Each row is a point on a tangle of strands that fork and nearly touch. The rows are in no order.
In the rows, 128 means zero.
Points whose rows are less than 129 apart are linked; no others are. Some points are linked to none.
k_779: [114 115 110 119 129 161 121 123  82 108 129 101 115 103 106 145 136  84
  99 116 133  95 139 116  88 124 140]
k_632: [153 157 171 145 129 173 118  78 126 178 170 123 141 116 110 124 138  68
  88 146 161  98  91  88 131 115 159]
k_665: [123  97  85 152 104 165  98  91  94  95 119 126 105 111  75 119 115 132
 124 105 135  78 162 115  70  76 146]
k_130: [163 117  84 106 107 123 135 108 177 122 190  89 138 121 109 165 127  80
  87 127 134 137 115 114 106 170 118]
k_847: [126 153 136 179 122 138  71 138  92 111  57 136  87 102 131 106 194 159
 160 149 119 121 176 154 123 115 139]
k_625: [102 137 125  93 156  53 173 178 170 112 127 113 162 124 109 117 112 173
 132 107 130 139 125 157 119 152  90]
k_904: [185 103 132 172 143 116  69 121  88 128 105 120 135 170 104 161 120 136
  93 106 125 151 175 119 104  92 143]
k_718: [100 174 101 105 112 148 100 109 111 135  82 146 100 150  95 133  95 139
 167 118 141  91 171 137 138 149  90]
k_66: [148 142 169 110 148 153 141 134 133 159 196 185 133 132 164 149  74 130
 115 137 164 112  98  88 164 101 146]
k_692: [ 87 125 144 163 160 105 109 157 106 144 100 147 111  96 214 120 157 165
 162 224 139 131 119 142 151  85 106]
k_88: [125 143 168 125 156 129 135 157 106 136 132  77 140  77 174 113 135  93
 122 133 162 107 107 125 143 111 125]
k_555: [129  97 109 156 149  65 181 124 183 122 148 134 167  95 161 119 170 144
 169 148 111 190  83 133 128 160 106]
k_829: [129 138  87 157  92 122 163 118 167  96 124 169 101 148 128 142 164 151
 182 149  86 121 123 128 119 149 131]
k_272: [ 83 109 119 107 127 142 128  98  72  73  72  98 135 186 103 104 196 146
 115 114  76 154 126 178  84 142 103]
k_844: [148 141 161 153 166 130 138 148 110 167 144 105 176  73 176 136 143 113
  98 145 172 112  88  81 151 106 155]
k_979: [139 133 143  78 150 134 137 115 112 152 192 173 143 118 153 158  86 112
 142 184 176 121 104 114 157 133 120]
k_395: [164 165 116 186 114 162  80 107 105 108 105 135 100  70  93 104 175 137
 119  77 148 133 130  71  88  90 158]
k_535: [160 164 129 107 137 129 102 146 122 147 132 141 112 140  90 172 103 119
 105  85 153 126 180  99 114 141 135]
k_196: [137  72 110 142 106 192 134 114  95  94 147  95 115 105 109 143 149  87
  45  98 115 123 137 118  64 121 161]
k_390: [115  98  86 132  89 111 185 123 171 125 148 161 119 161 135 133 116 134
 186 127 109 103  92 131 144 143 124]
k_602: [145 123 123 139 180  83 130 150 147 171 165 123 191  65 130 108 130 125
 127 151 152 200  68  85 138 145 129]
k_293: [107  72 158 109 179  86  82 177  43 145 116  85 121 158 138 128 139 133
  74 163 116 150 138 165 127 113 124]
k_49: [144 130 106 113  85 186 113  79 125 172 111 121 115 124  91 114  92  84
 139 134 138  69 148 119 133 119 131]
k_670: [140 157  65 133  64 150 165 120 186 123 132  92 137 113 142 134 117 147
 112 108 116 110 147 109 126 148 128]
k_396: [111 134 139 130 120 123 179 138 162 135 138 169 121 133 174 135  93 152
 173 135 121 111 104 124 147 103 130]
k_266: [163 175 143 188 112 165  84 115 128 134 146 142 127 103  96 147 155 134
  73  74 148 128 105  57 118 112 202]
k_897: [102 162 127 127 136  81 142 161 121 157 163 125 144 105 148  95  88 146
 124 191 134 155 123 121 106 122  99]
k_175: [140 114 151  95 102 157 180 107 169 138 161 180 140 152 158 143  62 126
 160 114 132 119 101  99 190 118 149]
k_891: [106 161 118 126 139  88 147 181 139 133 111  98 157 109 157  80 131 144
 106 162  87 163 133 131 113 133 121]
k_371: [153  80  73 128 107 124 123 112 158  90 156  79 120 120 116 173 146 103
 104  79 112 141 131 141  98 167 140]
k_414: [114 136 145 165 118 111 152 188 131  98 133 117 146  99 144  98 180 129
  88  94  90 180 124 147 129 140 199]
k_919: [135 142 180 139 123 135  85 110  68 142 165 117 103 133  68 116 111  90
 123 125 177  90 141 165 149  86 153]
k_139: [161 144 113  97 101 176 129  81 144 149 132 128 132 139 157 140  74 108
 164 142 138  89 142 114 160 139  93]
k_417: [110 108 157 151 130 104  54 170  53 141 121 110  89 144 113 133 139  88
  73 169 113 148 148 134 100 112 137]
k_16: [118 129 159 145  99 120 149 171 138 117 140  93 122 116 108 102 132 105
  94  57 113 151 102 137 124 140 193]
k_600: [117  97 145  99 184 127  98 107  69 169 106 128 133 158 117 170 113  85
 115 166 159 106 177 152 140 123 131]
k_922: [143 150 118 128 114  97 140 128 178 128 210 105 151  95 130 126 114 111
 112 116 151 143  81 113 134 152 131]
k_17: [146 170 158 155 105 161 106 122  96 117 111 166  94 131 165 134 119 155
 177 109 156 110 141 108 162  92 126]
k_725: [ 88 158 130 136 157 105 115 104 125 125  54 115 123 194 116 123 173 162
 149 146  98 131 149 156 125 150  91]
k_303: [ 91  97 128 132 148 143 157 127 143 173 140 191 114 154 153 149  61 128
 134 180 120 112 135 106 127  95 120]
k_413: [ 91 104 158 109 155 120 132 163  79 115  92  94 110  85 145 107 162  91
 126 125 121 142 115 158 123 131 125]
k_796: [171 192 181 151  99 161 108  91 155 149 162 129 130 122 136 131 138 118
 119  98 160 100  56  86 156 131 157]
k_720: [159 101 148 122 193  69 106 173 106 182 117  88 175 107 149 116 113 138
  99 160 174 164 118 107 159  98 106]
k_673: [145 123  91  80 108 119 173 145 202 146 167 120 136 137 108 134  64 132
 124  94 162  90 127 129 151 150 122]
k_557: [ 77 124 123 132 155  79 182 123 186 123  97 103 144 148 128  64 162 183
 154 169  77 126 101 173 121 148  83]
k_309: [146 150 106 162  98 175 111 110 127 116  82 110 102  76  95  93 163 106
 139  79 126 121 136 119 106 134 155]
k_365: [ 95 119 166 159 140 124  82 161  69 117  72  90  70  83 145 104 199 118
 114 146 119 133 139 168 120 115 134]
k_577: [151 143  87 105  69 164  92  83 138 146 109 136  95 159  60 100  81 120
 168 104 127  87 163 118 137 132 123]
k_73: [ 90  86 103  81 127 125 172 144 129 105 105  78 165 138 132  90 158 120
  97  96  84 169 112 152 106 176 123]
k_911: [140 134 167 118 165 140  89 117  78 165 104 143 135 141 149 156  96 108
 138 142 193  89 167 147 165 100 132]
k_147: [148 108  93 118  88 156 147 108 200 160 181 132 113 134 100 152  74 110
  87  90 142  83 142 108 136 139 164]
k_657: [111 111 152  82 131 125 137 187 118 122 158 100 122 127 108  97 116  92
  52  69 113 174 128 150 116 152 166]
k_34: [156 176 155 133 117 126 146 111 186 152 194  89 168  82 158 116 133 115
 111 109 179 113  47  91 149 138 128]
k_677: [124 130  82 158  90 177 147 109 159 129 106 130 128 140 155 133 109 132
 107 135 100  91 167 105 106 111 119]
k_401: [133 148 175 109  75 170 100  97 128 101 110 186  86 160 167 140  64 151
 184 111 136 124 129 134 195 120 105]
k_205: [105 143 103 172 120 116 151 142 118 102 114 155 113 174 126 124 186 159
 156 170  79 147 142 152  83 122 142]
k_399: [124 109  82 150 169  76 173 133 168 140 158 133 171  64 119  98 122 142
 146 136 132 193  66 120 113 140  95]
k_304: [141 132 163 148 149 129  57 107  74 137  93 137 106 142  83 132 115 116
 153  96 187 110 167 151 136  77 150]
k_973: [125 108 147 154 187  74 160 149 153 136 105 145 145 135 157 122 176 161
 168 174 113 159 104 132 134 134 114]
k_305: [158 136 129  99  68 214 122  80 129 111 179 186  85 138 136 168  69 139
 132 132 127  89 108  72 168 134 131]
k_969: [ 71 114 141 123 161 112 129 112  83 112  62  80 149 188 127  97 177 135
 125 154  60 139 123 177 115 133 108]
k_124: [121  63  91 123  96 157 142 125 137  82 126  70 101 108 136 137 157 120
  64  59  93 145 127 146  91 158 137]
k_453: [123 184 130 103 114 101 127 146 133 147 174 120 135 141 146 116  70 140
 127 160 138 109 145 137 120 135  93]
k_756: [181 118 136  64 153 151 137 101 136 141 195 171 144 122 106 164 107  89
 142 145 174 108 128 110 162 164 114]
k_25: [ 96 125 155 156 184  81 119 148 114 147  60 130 133 135 177  97 186 162
 174 208  97 152 124 177 153 106 126]
k_968: [134 151 155 125  99 126 127 117 103 119 165 132 120 134  63 115 111  76
 155  84 162  88 128 152 143 118 166]
k_951: [127  94 131 127 143 120 141 128 103  49  82  97 108 160  94 145 189 148
 128  67  94 149 124 178  94 153 112]
k_60: [ 95  93 120 116 154 107 167 115 150 111  88  81 170 148 138  79 157 148
 117 143  63 154  99 176 108 146  96]
k_662: [139 131  95 145 117 152 120 125 128 122  50 115 144 125  73 118 157 118
 136  65  90 146 163 122 107 151 150]
k_861: [100 152 127 121 151 102 177 124 206 148  72 159 134 163 148  89 121 183
 182 159  98 127 103 140 150 137  71]
k_470: [136 108 112 148 144 139 133 139 120  56  65 118 104 139 127 141 206 188
 117 102  92 147 158 153  77 123 139]
k_449: [ 99  85 150  88 204  89  92 150  78 157 151 115 123 129 114 147 114  96
  93 169 144 132 139 163 125 120 115]
k_606: [150  98 156 152 175 105 106 177  93 186 107 106 173 116 161 145 134 123
  96 148 156 129 135  85 181  96 150]
k_684: [139 100 134 132 175 100 122 125 126 126  95 108 117 143 141 166 125 117
 133 129 124 146 142 140 111 142  87]
k_624: [130  95  86 167 106 161 135 114 116  77  97 109  87 110 116 141 171 159
 126  99 103 109 157 143  67 101 127]
k_18: [ 94 123 120 165 120 141 156 137 130 147 126 145 139 133 163 133 114 102
 116 186 105 102 154 104  95 109 133]
k_211: [119 121 118  90 135  68 184 142 190 116 121 135 159 188  98 139 116 159
 160  98 137  99  97 145 146 174  78]
k_783: [108 146 112 128 127 130 109 126 112  99  59 108 109 118 131 121 185 132
 160 151 103 113 165 158 114 144  90]
k_190: [103 165 122  92 105 131 128 119 116 124 122 115 116 157 123 149  83 145
 131 136 147  79 176 162 106 113  98]
k_315: [133  93 151  71 114 195 109  91 120 125 158 194  88 163 154 183  58 128
 140 166 123 108 142  90 159 116  93]
k_120: [122 147 120 170 102 114 151 175 139  80 135 138 129 110 151 111 203 153
 129 166  79 158 137 152 109 137 183]
k_258: [114 132 139 120 119  91 170 154 137 120 158 113 128 132  93 114 112  95
 138  80 148 118 117 161 133 136 165]
k_200: [133 116 149  67 147  99 141 135 142 138 181 184 154 127 133 127  68 125
 190 161 180 142  81 142 172 137  69]
k_993: [ 98  94 106  81 119 106 154 148 133 101 171 100 176 108 126 132 149 111
  68  75 106 195 105 146 112 180 167]
k_587: [148 142 111 163  88 174 132 110 157 130 164 162 135 134 106 151 119 109
  95  77 136 105 138  77 119 113 186]
k_529: [117 154  85 128 109 107 160 147 187 136 126 102 180 122 142 119 132 143
 115 125  96 151 148 125 114 164 141]
k_679: [145 123  75 148  97 143 102 101 102  89 100 139 149 110  67 119 181 135
  98  81  81 183 149 102  75 123 178]
k_575: [155 127 111 151  49 169 131  88 166 108 180 197  75 156 127 153  92 149
 142 103 109 121  99  86 146 112 146]
k_629: [153 122 138  72 152  91 139 119 173 131 137 156 144 149 130 153  94 147
 180 117 156 134 110 132 149 157  58]
k_845: [146 161 124 180 128 149  48 120  92 104  72 168  78  87  93  93 172 153
 172 113 144 134 154  90 120  83 140]
k_29: [159 114 132 106 197  75 117 147 118 166 155 134 190  89 123 116 106 132
 149 170 164 184  96 103 147 136  67]
k_178: [124 134 177  67 118 183  85  96 114 140 136 193  97 161 156 151  47 139
 152 161 133 127 149 128 206 131 102]
k_786: [154 171 137 118  84 116 114 128 144 138 217 134 131 167 122 137  96 109
 104 156 123 123 164 137 128 127 137]
k_926: [113 142 156 160 146 138  92 132  85 136  85 163 102 122 211 144 144 157
 172 172 159 123 143 131 169  91 112]

A fork is a point with three links, a tip a point with one. Leave the first point through the second and follow the links. Name the first fork or tip that comes.
k_720, k_29 | k_575
k_399, k_602 | k_847
k_922, k_130 | k_969
k_470, k_624 | k_632

Follow the links from the first point to the second, and from the first to the third. Name the last point that the two ways share.
k_926, k_266, k_624 | k_847
k_847, k_979, k_919 | k_16
k_124, k_309, k_73 | k_969
k_190, k_557, k_293 | k_16
k_309, k_625, k_25 | k_847
